Each row is a point on a tangle of strands that fork and nearly touch. The rows are in no order.
In the rows, zero is written as 128.
Two points are linked if the straight distance between their rows is under 185. Some points are linked to none.
q285: [151 108 164 139 156 109 102  50 116 126 157 152  86 151 160 102 149 141
 116 192 123 143 105  90  80  92 151 125 148 105 167  96 129 156 135 123
 153 112 110 113 112 140 111  80  86 133 164  95 103 105 133 134 117  98
 143 119 108 113]
q356: [ 43 110 143 102  81 106 135 100 152 122 118 107 124 133  88 159 131 133
 109 115 167  80 159  98 160 111 159 186 135 112  91 160  97 168 129 107
 158 115 121 142 101 173 155 116 162  90 142 114 161 125 102 170  91 159
 149 121  98 147]
q703: [166 134  75 195 138 186 145 157  90 163 162 134 112 173 122 157 149 152
 130  92 123 134 118 140 104 161 114 120 131 155 179 123 133 130 136 109
 108 131 136 113 189 103 109 125 142 166 150 114 149 135 207  90 162 155
 109 152 165 143]
q683: [114 137 116 214 102 197 101 136 163 147 127 125 151  53 133 164 118 158
 141 140 143 122 128 163 154 148 138  92 124 219 160 153  96 119 113 125
  92  93 132  84 177 115 158 102 127 158 111  94 199 130 112  89 165 112
 149 146 135 114]
q214: [156 109  93 174  82 132 146 136 128 162 151 105  93 183 129 110 142 178
  81 119 106 181  66 142 155 191  81  95 140  73 151 127 131 104 118 143
 138 160 149  91 191 118  85 155 135 142 133 106 169 120 158  89 179 173
 127 115 117 133]
q55: [150 123 133 138  90 159 110 167 142 145 124  75 139 111 121 172 162 139
 154  82  83 122 127 174 146 155  71 134 107 149 153 181 115 131  79 124
  88 120 181 127 164 143 141  98 104 180 148 154 175 137 160 148 149 171
 104 190 149 139]
q63: [197 128  97 163 189 145 128 124 117 112 135 149 126 134 139 134 165  88
 178 165  62 103 154 172  92 116  90 115  98 147 136 114 126 154  95 103
  97  99 136 128 176 146  96  43  99 192 138 120 156 132 145 167 167 110
 112 148 162 119]
q946: [ 50 121 139 102  65 105 107  49 127 113 102 131 140 137 105 166 132 101
  78 119 163 105 138  85 127  97 179 174 157 118  92 143 127 143 156 124
 146 110 115 146  97 147 130 143 145  89 154 140  82 130 119 161  78 131
 132 129 122 138]
q43: [138 119  82 103  74 112 136  99  96 152 153 159  87 145 109 122 121  95
 105 117 107 169  52  99 142 135 104 112 138  79 116  82 140  83 207 140
 140 162 110 127 148 104 106 176 165 113 113 141  31 124 161  93 106 137
  68 123 138  89]
q390: [ 92 149 103 144 113 171 148  89 146 137 113 142 134  59  76 152 106  72
 134 117 147 111 186 138 107 116 150 155 217 167 126 136 121  91 154 116
  83 142 123 117 136 115 187 120 184 144 121 160 117 122 103 108 121 113
 135 108 154 185]
q945: [163 118  72 142 150 107 160 217  79 110 149 137 125 193 110 119 100 150
 125  99 123 116 127 155 139 149  96 120  98  83  70 139 145 167 129 131
 162 153 130 152 159 118  79 178 161 115  98  97 151 158 162 133 165 171
 124  97 137 114]
q622: [159 164 138  93 144 115 124 157 105 127 107 119 162 111 126 116  74 122
 130 110 123 165 127 155 104 126 118 134 110 105 120 134 155  82 138 178
  98 153 146 156  80  93 159 180 114  96 131 211  44 137 129 106 137 135
 101 105 164 113]
q380: [156 129 128 108 134 145 140  67 108 156 157 155  92 133 110 136 113 129
 131 161 115 124 117 123  97 104 109 144 163  55 130 145 113 145 135 123
 121 135 141  84 135 116 123 105 164 130 130 121 124  87 142 124 152 138
  97  89 154 133]
q611: [127 116 110 219 120 185 120 138 123 153 128  91 133 170 156 146 156 163
 104 104 120 158 113 147 123 182 110  96 124 160 218 130 150 143  98 130
 103 111 141 125 179 145  83  92 122 181 181 112 156 126 196  90 178 164
 139 165 141 163]
q3: [135 109 170 140 163 126  92 129 113 145 168  98 153 168 194 115 152 206
 130 120 174 134 145  95  78 123 138 190 128 134 186 121 130 134 109 151
 137 120 129 155 108 129 123 140  92 142 199  88 179 117 129 120 108 126
 194 174 138 156]
q526: [117 123 194  63 122 134 112 161 137 131 148  81 145 102 138 139 125 195
 154 121 185  91 113 110 143 108 147 176  89 119 129 192  84 125  96 144
 136 117 149 116  48 151 165 171  74  93 106  99 173  87  66 142  99 159
 136 128 105 115]
q382: [129 142 138  87 122  95 133 118 154  88  69 129 121 116 158  87 129  64
 104 125  93 177 126 130 146 139 123  81 126 112 109  95 191  95 120 148
 131 136 110 158 114 130  91 126 137 112 105 199  49 143 126 112 131  81
 103 118 103 121]
q948: [137 136 133 154  92 152 116 119 147 139 121 148 121  51 104 132  94 119
 112 154 136 134 101 145 172 138 137  79 158 166 123 127  95  81 171 116
 115 128 108  95 142  93 169 172 139 131  93 121 124 128  87  98 122  93
 118 119 123  99]
q67: [134 139 143 130  94 167 113 167 131 136 132 113 141  62 117 133  88 162
 153 128 173 119 121 139 143 128 127 123 132 143 114 161  81  94 146 134
 118 141 142 117 107  87 198 187 120 108 103 112 167 118  72 113 125 140
 146 119 137 111]
q278: [105 121 164  83  76 158 134 111 159 148 124  85 112  84 100 175 151 159
 160 113 125  91  98 123 165 126 110 146 107 109 148 214  80 138  93 115
 101 115 161  89 111 171 153  96 117 138 101 133 198  86 112 143 111 187
  91 138 101 124]
q383: [ 97 151 145  48 147 107 142 115 149  91  87 138 156 148 176 106 152  76
 122 122 115 129 133  97 129 113 141 123  91 112 102  99 180 127 102 150
 141 122 116 139  77 133  91 107 132  78  77 166  66 167 119 130 103 128
  95 137 102 120]
q540: [138 122 154 107 138  62 161 174 131 100 110 153  91 133 105  89 104 137
 103 149 108 142 134 144 192 134 163  88 106  98  81 118 133 145 155  96
 181 147  99 134 105 139 109 155 126  87 114 115 118 130 106 137 110  74
 130  93  62  85]
q993: [ 90 111  99  93 107  96 110  66 124  94 131 129 132 158 176 106 145  62
 103 127 136 136  90 108 126 127 100 122 151 111  99  81 154 101 153 134
 152 148  93 151 133 124 111 140 155 119 110 140  81 163 132 140 107 148
 107 146 129 126]
q457: [ 97 148 100  79  70 155 122 141 125 123 110 115 166  92 110 138  98  94
 144  99 145 117 145 126 118 118 108 148 165 108  90 158 114  99 140 150
 113 155 141 143  84 118 174 153 162 108  98 154 138 142 100 154 111 210
 116 123 156 161]
q94: [136 135 151  55 116 155 147  98 101 149 151 111 105 137 147 101 103 156
 137 124 146 180  83  98  98 115 127 141 134  42 154 139 152 106 137 167
 111 156 151 100  76 102 133 150 124  75 112 161  76  81 133  68 140 149
  97  78 123 115]
q170: [140 131  75 128  93 173 151  58 142 167 143 165 108 107 121 126 120 120
 105 157 115 145  73 123 154 144  89  68 177 110 135  86 127  71 168 124
 109 160 112  44 165  90 121 137 185 131  58  98 133 127 128  57 133 151
  91 110 109 136]
q631: [122 140 149 125 116  75  77 124 130  99  81 164 138  77 112 152 101 103
  82 135 142 146 147 124 139 123 190 137 118 195  84 137 135 102 150 131
 138  97 110 175  93 130 155 157  91 124 146 149  35 143 104 170  87  51
 139 134 133  94]
q193: [159 136 142  98 144 128 116 103  82 147 176 152  98 148 119 116 130 158
 157 121 152 160  77  80  59  93 151 168 126 117 174 109 132 118 170 143
 131 144 135 104 103  87 128 163  87 108 154 136  52 111 157  85  87 113
  94 124 157  88]
q309: [164 113 129  71 107  73 141 145 106 149 144 171  64 126  89 100 125 112
 133 122  84 161  59  99 158 129 114 103  92  82  99  83 122 102 193 119
 157 160 111 124 120 102 112 170 124 118 104 134  49 117 140 133  84 103
  75 127 111  56]
q897: [141 137 130 121 121 102 156 158 139 106  92 140 110 111 117  92  93  93
  94 139 103 166 134 150 176 149 130  67 142  91  83 126 149 106 146 126
 144 150 113 137 134 122 116 175 153 104 101 163  98 125 115 116 146  90
 119  84 108 115]
q702: [ 76 126  72  92  68 158 129 147 135 100  97 135 167  67 112 142  89  91
 155 115 153  86 159 142 154 123 108 121 143 105  57 169 103 134 102 150
 131 141 142 133  92 151 153 110 171 102  53 124 189 151  64 165 119 209
 128  95 129 134]
q439: [ 75 146 120  98 135 134 137  67 112 104 100 169 150 140 104 160 113  75
  99 138 137  97 179 101  94  81 173 165 151 111  89 130 152 176 141 126
 134  98 115 134 100 138 102 113 170  87 128 138  54 129 132 155 111 121
 113  96 148 149]
q22: [ 95 143 135 166 114 159 131 129 145 143 115 126 138  91  80 177 132  91
 140 106 147 104 178 116 112 114 190 170 160 215 136 136 122 125 150  99
  90 101 120 136 137 118 186 123 154 146 160 136 105 124 128 130 110  98
 158 142 156 168]
q117: [133 114  91 165  96 146 146  61 141 144 129 131 100 167 154 110 163 123
  93 162 100 169  72 131 148 161  95  66 147  88 157  99 151 118 116 133
 130 141 131  79 193 138  60  94 145 134 113 118 151 125 147  77 172 149
 111 113 106 132]
q987: [147 106  93 127 116 158 132  98 142 131 155  94 137 137 183 123 180 154
 152 132  89 149 106 145 112 178  37 112 115  59 160 137 122  96  77 141
  99 151 162 106 178 151  52  63 110 181 121 124 238 119 136 114 147 154
 123 172 113 136]
q344: [118 128 121 176  65 155  84 167 129 134 114  69 173 103 144 148 132 154
 125  83 129 147  99 182 157 162  93  99 114 187 155 170 123 115  92 160
  99 127 154 135 169 124 137 140 100 163 133 144 158 169 147 118 159 178
 122 193 154 119]
q152: [163 139 157 143 194  94 107 130 146 111 114 144 142 115 128 117 134  85
 144 171 103 111 190 137  97 102 157 147 116 174 104 115 129 138  97 126
 113  91 121 148 108 137 156  79  89 160 147 134 100 143 102 189 151  76
 163 124 147 134]
q745: [111 115 145 146 147 135 101 131 110 110 163 130 169 146 186 121 110 186
 119 145 188 121 160 125 108 113 151 162 137 128 120 128 124 157 123 139
 152 119 123 150 110 129 129 147 124 111 152  65 196 135 105 125 118 117
 199 132 135 136]
q23: [127 138 180 133 110 117  96 164 124 127  80 120 134  97  94 160 108 136
 100 112 136 141 123 134 159 129 189 125 101 174 135 179 130 141 124 133
 121  97 140 139 100 134 138 164  94 110 156 159  73 130 116 142 107  99
 117 122 131  98]
q8: [167 113 144 158 127  70  79 142 119 111 125 142 101 111  80 133 118 124
 110 160 103 127 119 151 149 103 145 134 124 147  88 144  99 164 138 118
 152  97 124 141 142 129 147 130  95 152 171 116 119 130 117 206 135  78
 139 109 143  86]
q967: [119 136 118 140 148 169 170 117 133 132 114 120 104 176 135 133 169  79
 124 104 109 129 147 105 103 146 124 115 140 125 177 109 172 141 118 104
 110 127 133 138 150 140 103  77 171 141 150 156 100 127 184 102 148 149
 112 129 134 180]
q545: [ 77 140 124 102 166 145 185 190 176 107 100 122 169 137 119 133 121 112
 152 102 116  83 209 114 143 141 126 142 110 113 105 155 141 174  67 117
 130 110 152 135 104 182 119  90 171 113 101 145 179 122 122 146 133 151
 149  99 110 183]
q837: [155 141  85  96 149 154 151 167  96 102 138 155 176 125 137 130  65 135
 161 139 131  87 160 158 112 118  81 126 111  60  56 160 114 157 111 146
 126 149 148 129 100 113 116 143 163 100  61 108 173 140 116 138 164 184
 113  89 150 115]
q301: [175 148 162  44 185 101 146 154 135 148 156 139 114 150 132 112 167 105
 180 115  85 104 145 100  96 115 115 192  89 116 110 105 110 102 107 117
 115 130 138 117  87 103 160 105 104 140  94 139 100 129 127 183 106 120
  97 167 142 130]
q986: [ 85 113 143 129 116 137 136  86 119 132 156 171 115 117 101 164 131 162
 128 163 160  72 111 104 150  89 165 111 113 145 131 122 102 180 157  83
 169 108 100 100 117 146 122 109 149  93  99  62 151 126 118 118  74 124
 117 129  85 102]
q601: [118  99  75 138 197  74 207 161 140  87 142 151  82 198  99  93 168 111
 182 158  90  76 146 119 145 136 112  89  44 126 112  45 132 184 134  50
 191 121  80 154 166 192  46  64 136 132 130  56 158 123 157 159 111 112
 138 126  53 125]
q506: [ 90 110 177 137  98 150 122 156 163 151 116  78 131 103  89 191 144 177
 140  94 137  94 129 119 170 134 149 164  94 164 163 206  97 173  86 113
 106  82 162 118 121 178 152 106 112 141 156 126 177  96 125 143 115 156
 135 139 112 134]
q621: [152 157 160  71 180  99 136 133  87 135 131 192  92 113  56 140 121 130
 131 145 119 121 123  88  96  73 192 154 105 132 118 125 121 161 162 116
 155 100 115 111  66 111 130 144  95  95 119 128  33  79 141 167  69  64
  88  96 124 101]
q868: [142 136 138  62 168 144 149 139 121 139 154  98 146 177 186  90 138 146
 145  89 129 156 160 112  72 141  91 171 134  58 151 110 173 110  76 178
 111 168 164 133  90 122 119 117 124 115 127 174 123 129 147 107 149 175
 129 126 148 164]
q715: [ 64 125 126 148 125 103 189 162 164  97  89 121 121 153  88 146 130 125
 130 131 119  89 137 136 206 138 165 100  61 175 118 138 132 178 122  74
 155 106 100 148 135 189  91  87 149 101 128 118 153 156 143 115 109 132
 130 126  46 113]
q670: [168 130 134  45 143  75 145 168 113 133 132 145  96 151 124  98 143  88
 161 105  72 147  94 110 124 135  96 151  72  89  87  96 134 101 146 128
 133 157 131 135 104  90 129 143 109 126 102 149  61 150 133 167 106 127
  77 149 132  79]
q206: [161 153 161  92 186  79 117 183 142 130 110 135 128 150  94 137 155  96
 146 121  83 102 170 127 106 122 145 187  79 159  90 125 119 118  98 121
 123  95 141 148 108 109 163 107  96 150 142 144  88 146 126 222 129 100
 127 150 159 148]
q877: [148  87  92 191 140 107 130 163 144 138 170 133 101 145 147  99 174 167
 151 161 106 121  85 134 188 145 117  85  92 176 136  53  88 129 160  75
 170 119  85 124 199 139 108 116 112 175 118  25 228 112 134 139 121  85
 164 171  75 114]
q802: [164 130 104 117 108 146 128  70 137 159 145 174 112  56  95 123  85 113
 129 172 119 131  81 138 150 119  93  84 167 115 119  94  99  52 205 122
 108 157 107  73 139  80 164 170 160 132  76 112  95 115 100  81 115 119
  87 110 136 112]
q452: [110 122 132 201  65 156  94 118 144 143 102  85 142 132 152 142 167 157
 110 109 109 154  68 158 171 170 114  84 109 167 201 158 126 139  96 138
 106 109 141 105 175 153  74 103  95 163 145 120 167 151 167  96 164 160
 112 192 119 112]
q376: [134 149 142 145 131  73  90  87 118 115 100 142 130 109 102 148 130  97
  94 128 138 147 142 126  87 119 180 155 140 201 135  95 150  71 169 127
 118 119  96 179 112 111 156 151  96 161 175 168  22 146 136 148 103  60
 127 144 152 140]
q590: [144 126 189 103 170 122 132 150 130 159 115  83 141 169 164  91 142 159
 121  97 125 175 147 117 110 143 138 141 126 110 186 130 185 128  67 167
 106 144 158 138  95 131 119 126 100 125 173 174  94 115 146  99 149 143
 151 138 125 165]
q567: [121 119 138 168 166 114  93 113 140 112 147 121 152 119 162 118 121 119
 129 157 159 122 190 139  95 105 150 162 159 172 108 108 126 134 117 133
 130 115 112 158 130 128 173 111 118 146 167 100 161 138  96 158 143  91
 205 128 155 154]
q147: [141 146 105 155 131 157 144 154 109 148 142 139 120 128 105 154 137 104
 145 107 128 109 136 137 118 124 132 138 145 180 133 122 120 121 161  93
 108 130 114 128 164  94 160 140 165 152 128 123 130 143 161 121 128 123
 118 155 161 146]
q273: [106 151  89 116  89 175 163  69 132 146 123 142 102 116 114 129 124  89
 101 115 131 149 111 116 121 134 119 104 205 110 160 101 156  72 174 126
 105 166 115 105 146  99 129 139 200 124 101 164  91 124 148  62 126 144
  87 114 127 173]
q904: [ 77 137 104 126  76 132 109 146 142 110 106 102 165  66 140 102  88  93
 117 104 170 153 146 143 143 137 129 107 189 158  98 122 130  61 140 162
 125 164 119 158 101 112 189 175 143 118 103 168 138 159  71 126 105 154
 166 124 142 158]
q944: [148 120  45 109 160 144 155 185  91  91 163 141 172 175 172 122 110 131
 163 100 145  87 152 140 103 149  62 123 101  80  46 130 144 150 115 141
 145 156 125 158 137 116  81 152 173 125  55  93 187 164 159 131 152 190
 115 120 145 132]
q437: [151 123 130 183 162 114 115 129 122  89 105 164 148 120 164 103 129 141
 138 203 110 124 130 167 142 105 167  63  91 165 136 130 130 195 106 121
 135  87 113 129 138 175  62  73  73 126 126  74 170 146 112 126 140  86
 162 118  90  80]
q721: [131  87  95 161 155 106 161 119 134 121 162 153  95 171 140 106 174 138
 147 168  99  99 108 123 153 135 106  87  89 117 128  68 114 163 141  75
 169 125  97 125 178 172  67  73 128 156 118  52 196 119 139 140 119 111
 145 143  75 117]
q551: [129 132 166 117 109 162  87 163 106 139 124  90 156  88 111 158  89 194
 154 115 199 102 120 127 117 107 158 167 112 144 142 200  97 130 122 152
 121 117 162 113  79 106 175 217  69  94 153 122 123  96  82 116 117 141
 138 109 160 109]
q353: [163 121 112 203 138 120 103 175 133 139 156 130 110 111 142 106 131 170
 134 157 130 136 109 157 170 134 123  93 127 186 123  99  90 124 151 111
 149 115 104 123 189 103 155 152 108 159 131  67 208 125 114 131 154  79
 175 149 118 105]
q50: [105 112 173 127 135  84 148 201 175 118 105  79 127 155 157  78 136 136
 118 106 111 152 145 129 167 168 121 114 132 121 137 126 134 125 101 121
 153 145 134 156 117 153 140 144 123 131 149 136 171 128 113 139 125 113
 194 147  76 164]
q771: [112 112 164  66 127 125 140  67 143 155 136  89  91 188 163 118 200 119
 129  99 122 143 103  61  99 132 110 172 125  75 174 107 146 126  94 138
 123 144 148 125 100 146 117  73 114 131 148 169 104 104 153 130 121 164
 104 162 105 149]
q461: [ 74 142 160 116  56 154  80  72 136 121 108 115 160  79 126 173 130 118
 119 109 184 113 101  98 122 106 182 161 146 194 155 152 116  94 154 138
 111 109 119 126  92 118 161 162 112 109 135 142  73 144 107 108  64 124
 112 167 141 121]
q907: [127 107 112  98 170 161 177  90 131 133 169 139 109 167 188 107 161 151
 145 138 118 130 141  86  93 149  79 126 114  40 144 102 137 144  99 120
 132 149 133 101 132 145  64  57 153 143  96 107 204  99 141 101 134 143
 129 126  92 142]
q92: [151 142 171  73 121  99 115 182 119 118 100 107 152 109 106 130  90 139
 129 116 114 137 112 147 142 119 134 146  84 100  96 179 122 123 115 157
 119 123 153 140  71 125 153 174  89  94 120 165  87 130  99 161 126 151
 103 114 135  94]
q211: [ 78 112 107 167  94 152 121  47 158 125 110 154 114  75  93 157 111  60
  90 160 139 112 159 124 142 115 151 122 207 145 103 138 116 130 146 111
 119 106 111 112 158 146 153  90 179 139 128 123 116 114  99 139 131 109
 152  90 133 157]
q110: [128 110 157  95 132 118 125 121  99 141 140 117 104 201 153 137 177 158
 121  91 128 147  85  84 108 127 135 157  81 104 176 128 158 168 104 144
 134 123 147 135 111 145  74 105  92 114 159 128 100 139 166 116 112 166
 105 158 116 102]
q807: [152 132  99 189 132 179  99 103 131 122 143 132 172  87 177 141 135 146
 151 159 122 125 118 181 131 135  96  85 118 180 149 134 116 112 101 139
  91 115 131 101 179 123 111  85 108 173  95 109 208 152 121  94 168 128
 127 161 148 107]
q298: [114 134 115 152  72 114 111 156 136 140 131  68 128 105 127  98 122 121
 114  90 147 165 107 159 144 164  98 109 180 158 133 110 117  41 158 146
 122 180 110 155 154  92 193 196 136 151 135 165 135 150 119 120 130 154
 145 155 150 158]
q135: [136 119 122 134 165 103 172 224 145 106 125  90 130 166 150  68 114 125
 127  98 108 146 163 152 140 176  74 102 136  75 104 121 157 133  95 129
 157 163 143 149 153 130 111 163 142 132 123 136 183 130 126 132 167 134
 177 112 112 164]
q920: [164 121 131 148 128  52  96 160 114  92 101 172  99 120 104  97 120 125
  91 160 100 152  97 157 183 118 166  73 108 161  97 115 119 146 164 117
 178 111  92 143 139 137 105 150  79 120 143 109  97 142 124 163  99  59
 122 119  95  57]
q940: [101 115  62 121  99  95 109  76  77 119 156 158 118 168 135 133 144  77
  97 119 136 147  65 108 116 117 127 130 147 140 113  60 151  87 211 122
 150 147  82 152 168 103 100 179 151 123 124 120  25 154 171 124  84 128
  92 163 161 113]
q467: [ 89 119 124  61 107 123 133  23 124 130 137 130 106 174 154 128 171  78
 113 118 127 121 102  68  85 102 106 160 148  79 133  84 152 129 141 132
 140 141 122 131 109 127 112  87 155 108 126 160  66 132 152 133 105 162
  85 153 126 137]
q989: [185 125  76 180 130 125 135 184  89 141 150 120 127 170 116 121  96 164
 108 121 111 150 103 177 144 154  69  98 134  76 100 148 126 127 125 155
 136 153 150 124 185 107 110 182 136 130 127 122 158 138 154 120 197 174
 133  97 158 115]
q479: [168 141 106 118 163 155 166  87  89 153 151 174  89 148 106 116 109 109
 126 142 112 160 131 118  74 103 131 129 166  75 144  96 165 130 156 135
 115 149 129 109 139  95 107 115 168 114 134 152  50 104 166  76 161 105
  85  73 160 128]
q491: [126 123 145 154 117 157 116 113 126 143 139 120 126 117 116 146  96 167
 109 148 144 128 138 144 129 129 127 137 161  95 131 176 111 148 111 132
 119 118 155 103 144 128 140 130 146 131 152 116 180 100 116 134 154 141
 153  92 150 144]
q911: [158 130 165 146 113 124  91 105 100 155 129 108 108 138 111 129 122 164
 113 116 145 170  82 115 100 120 156 145 145 134 195 142 144 112 148 150
 119 131 135 118 115 103 132 170  88 127 196 163  60 113 157  89 120 114
 108 124 161 111]
q788: [152 154 136 181 172 122  70 146  88 119 127 149 173 114 141 123  92 183
 143 133 196 129 154 150  92  89 174 147 132 208 138 128 118 140 137 157
 134 112 119 151 108  87 164 178  73  98 181 112 122 152  99 116 127  75
 183 129 167  96]
q999: [ 96 100 129 132 126  95 137  60 164 121 130 121  85 157 122 119 161  70
 109 160 112  96 152  95 121 124 110 141 173  94 109  98 106 154 137  86
 159 117 107 136 148 160 138  74 170 157 157 113 141  97 125 189 137 118
 151 122 107 177]
q336: [102 136 110 161 125 142 165 112 147 129  99 117  95 147 119 111 143  63
  83 119 122 157 147 117 129 155 131  91 194 134 153  96 167 104 154 104
 129 142 101 138 168 130 119 126 187 141 146 164  89 116 159  96 150 113
 131 106 125 195]
q436: [ 31  98 125 144  92 121 146  93 186 124 106  96 120 152 126 146 155 101
 100 117 143  98 150  89 158 135 125 138 155 132 128 129 113 158 122 101
 148 107 122 151 139 186 145  78 172 131 156 131 186 119 130 157 113 160
 167 130  92 177]
q531: [154 120 121 189 122 153 121 143 150 134 120 109 124 115 110 164 161 113
 153 138  70 112 138 166 139 141 102 114 111 163 149 159 107 155  93 102
  95  94 151 127 190 160 120  59 113 195 158 125 176 116 148 159 172 125
 131 155 154 136]
q98: [155 141 141 229 129 154  86 159 148 148 120 135 108  67 110 130 114 166
 129 156 142 137 120 150 155 128 165  85 132 225 167 134  87 127 147 118
 127  92 110  99 163 107 171 138  90 150 149  92 157 118 108 106 151  60
 159 131 128  90]
q314: [ 98 109 131 148 115  97 114  36 163 104 109 143  97 112 138 117 136  60
  70 180 125 126 153 100 133 117 148  97 199 137 106  90 135 117 165  97
 147 115  83 140 140 153 139  94 147 148 148 128  79 116 111 154 127  81
 155 111  95 157]
q917: [100 117 165 140 128 122 138 187 148 113 105 110 158 124 174  92  88 182
 107 132 166 150 148 142 176 160 157  92 136 129 132 158 132 136 104 138
 148 142 140 132  99 143 138 161 124  88 127 104 187 133  92  97 129 111
 199 114  68 135]
q732: [112 159 153  91 165  97 161 117 114 127  91 170  98 145  61 157 132  98
 103 139 103 107 176  90 112  92 200 154 107 124 100 128 142 179 146 104
 147  85 108 139  80 143 111 103 143  97 136 135  33 100 151 179 103  85
 101  91 115 142]
q935: [166 125 122 132 161  95 151 197 145 103 133 116 129 121 127  87 110 120
 160 140  86 118 165 176 148 140  64 116 122  82  64 134 114 139 100 121
 140 146 144 137 152 121 132 141 125 142 107 128 200 128  92 178 178 118
 160 120 133 125]
q484: [171 170 134 154 177  83  82 113 105 125 135 140 165  82 118 129  98 158
 169 128 166 125 120 175  80  95 121 148 116 184 153 105 108  68 171 165
  91 149 111 156  95  79 203 177  77 124 148 184  70 160  97  96 127  83
 111 121 170  80]
q997: [109 146 157  51 160  96 152 161 148  84 102 123 179 156 170 107 140 131
 150 130 116 102 150 136 148 116 143 146  50  99  92 140 153 161  62 154
 138 120 142 136  73 163  74 105  99  72  70 135 138 169 101 146 117 153
 114 135  90 104]
q418: [127 138 171  62 169 132 136 185 116 126 135 111 174 154 140 152 129 187
 141 105 143  90 144 123 134 112 151 183  59 109 125 177 128 159  66 150
 120 106 159 134  64 162 114 131  90  90 103 122 153 127 115 149 114 172
 121 135 117 119]
q226: [147 121 142 160  98 103  97 131 118 137 128  97 116 141 134 111 119 132
  94 122 129 172  93 150 139 150 118 114 154 131 147 126 128  93 145 147
 133 146 123 141 153 106 142 173 113 139 169 153 106 141 139 116 143 128
 133 139 151 120]
q753: [139 120  85  68 161 157 171 118 120 124 169 140 126 173 193  83 136 114
 163 106 129 135 151  93  77 150  64 139 141  43 114  87 158 116 106 145
 133 179 139 117 123 112  96 107 170 129  78 133 160 134 142 101 139 172
 110 121 129 151]
q204: [104 115 167 112  56 139  77  81 147 131 124  97 131  91 132 160 135 140
 128 129 156 111  82 113 143 116 131 146 134 133 143 178  95 122 124 140
 120 116 140 112 111 139 161 132 110 128 130 130 143 132 101 137 101 159
 109 147 135 108]
q584: [110 148 156 102 177 159 175 134 156 136 121 127 128 140 133 135 144  99
 143 127 114 106 175  97 111 118 145 152 134 123 142 132 135 150  98 100
 109 116 139 117 100 148 142  81 160 127 116 148 137 104 135 130 128 123
 135 120 120 181]
q416: [160 145 134 121 155  87  96  81 120 120 133 154 135  83 116 136 128  92
 139 137 122 126 112 149  89 103 129 147 127 192 139  83 132  64 176 133
  95 140 103 151 113  91 174 134 105 159 125 173  42 161 124 120 107  81
  81 152 162 102]
q401: [140 117  58 146 129 173 136  55 141 118 144 145 153 136 193 119 153 123
 140 176  98 139 102 153 121 155  62  64 133  91 138 110 150 115  88 138
 103 139 138  79 194 142  35  64 135 157  73 107 209 137 138  77 168 149
 115 126 119 133]
q231: [ 82 113 172 161 135 163 134 187 158 150 102 100 165  93 129 139  87 179
 117 109 172 137 173 135 159 155 175 123 136 159 158 183 127 156  83 135
 116 114 167 122 104 147 165 147 120 109 159 124 169  96  98 105 130 119
 205 102 100 159]
q308: [162 138 154 147 146 102  90 117 100 118 126 176  98 110  74 135 119 140
 106 168 137 127 121 112 106  78 192 133 137 163 133 129 106 173 168 111
 162  88 112 125 106 125 139 133  82 121 167 107  77 104 135 166  85  61
 129  96 132  96]
q930: [171 175 103  97 168 138 164 125  81 140 126 170 127 111  92 135  80 102
 144 117 113 140 148 145  75 102 132 149 137 103 121 113 151  95 172 139
  93 150 126 133 105  79 144 164 159 103 119 189  27 120 151  87 135  99
  72  92 174 119]
q676: [ 89 111 132 178  81 169 128 183 157 157 122  97 131  81  78 174  98 172
 127 103 155 110 148 140 173 155 142 139 134 151 130 189  93 151 114 117
 119 110 162 111 155 138 170 136 153 130 141  99 205  99 111 125 141 140
 173 103 126 143]
q565: [127 118 131 112 121 144 121 104  74 143 185 148 115 189 136 151 148 178
 143 106 165 123  84  76  79  99 148 176 113 105 167 125 132 171 148 127
 145 127 132 117 119 115  92 141 109 106 149  93 119 126 172 107  85 158
 111 144 143 102]
q843: [180 116  64 169 170 151 119 153 102 117 168 147 152 127 164 141 157 133
 173 148  98  94 130 170 129 124  82 105  84 157 105 111 111 148 113 112
 119 112 124 134 194 126  90  84 117 181 100  83 213 142 141 148 154 114
 126 170 151 105]
q984: [134 123 181 150 147 111  92 134 121 165 130  80 164 149 164  97 132 190
 125  93 170 159 141 135  90 139 144 158 148 168 207 126 153 107 102 168
 112 153 135 155 110 108 155 170  91 141 210 146 115 135 133  92 129 134
 175 171 145 166]
q815: [102 147 101  75 136 133 165 189 135  97 103 130 175 111 100 136  86 107
 162 105 130  72 210 147 138 127 108 158 107  82  48 173 117 174  79 147
 138 129 151 136  84 158 129 120 172  97  63 124 168 141  93 180 143 190
 123  85 135 146]

A fork is a point with three links, a tip a point with one. Leave the first point through the second and follow the links. Name the first fork or tip that comes.
q771 / q467: q907
q390 / q211: q815
q897 / q540: q601
q484 / q416: q676

Follow the links from the first point to the second, and from the first to the third. Name the last point that the two ways share.
q987 / q621 / q309: q815
q467 / q540 / q214: q815
q631 / q278 / q935: q676
q622 / q135 / q461: q676
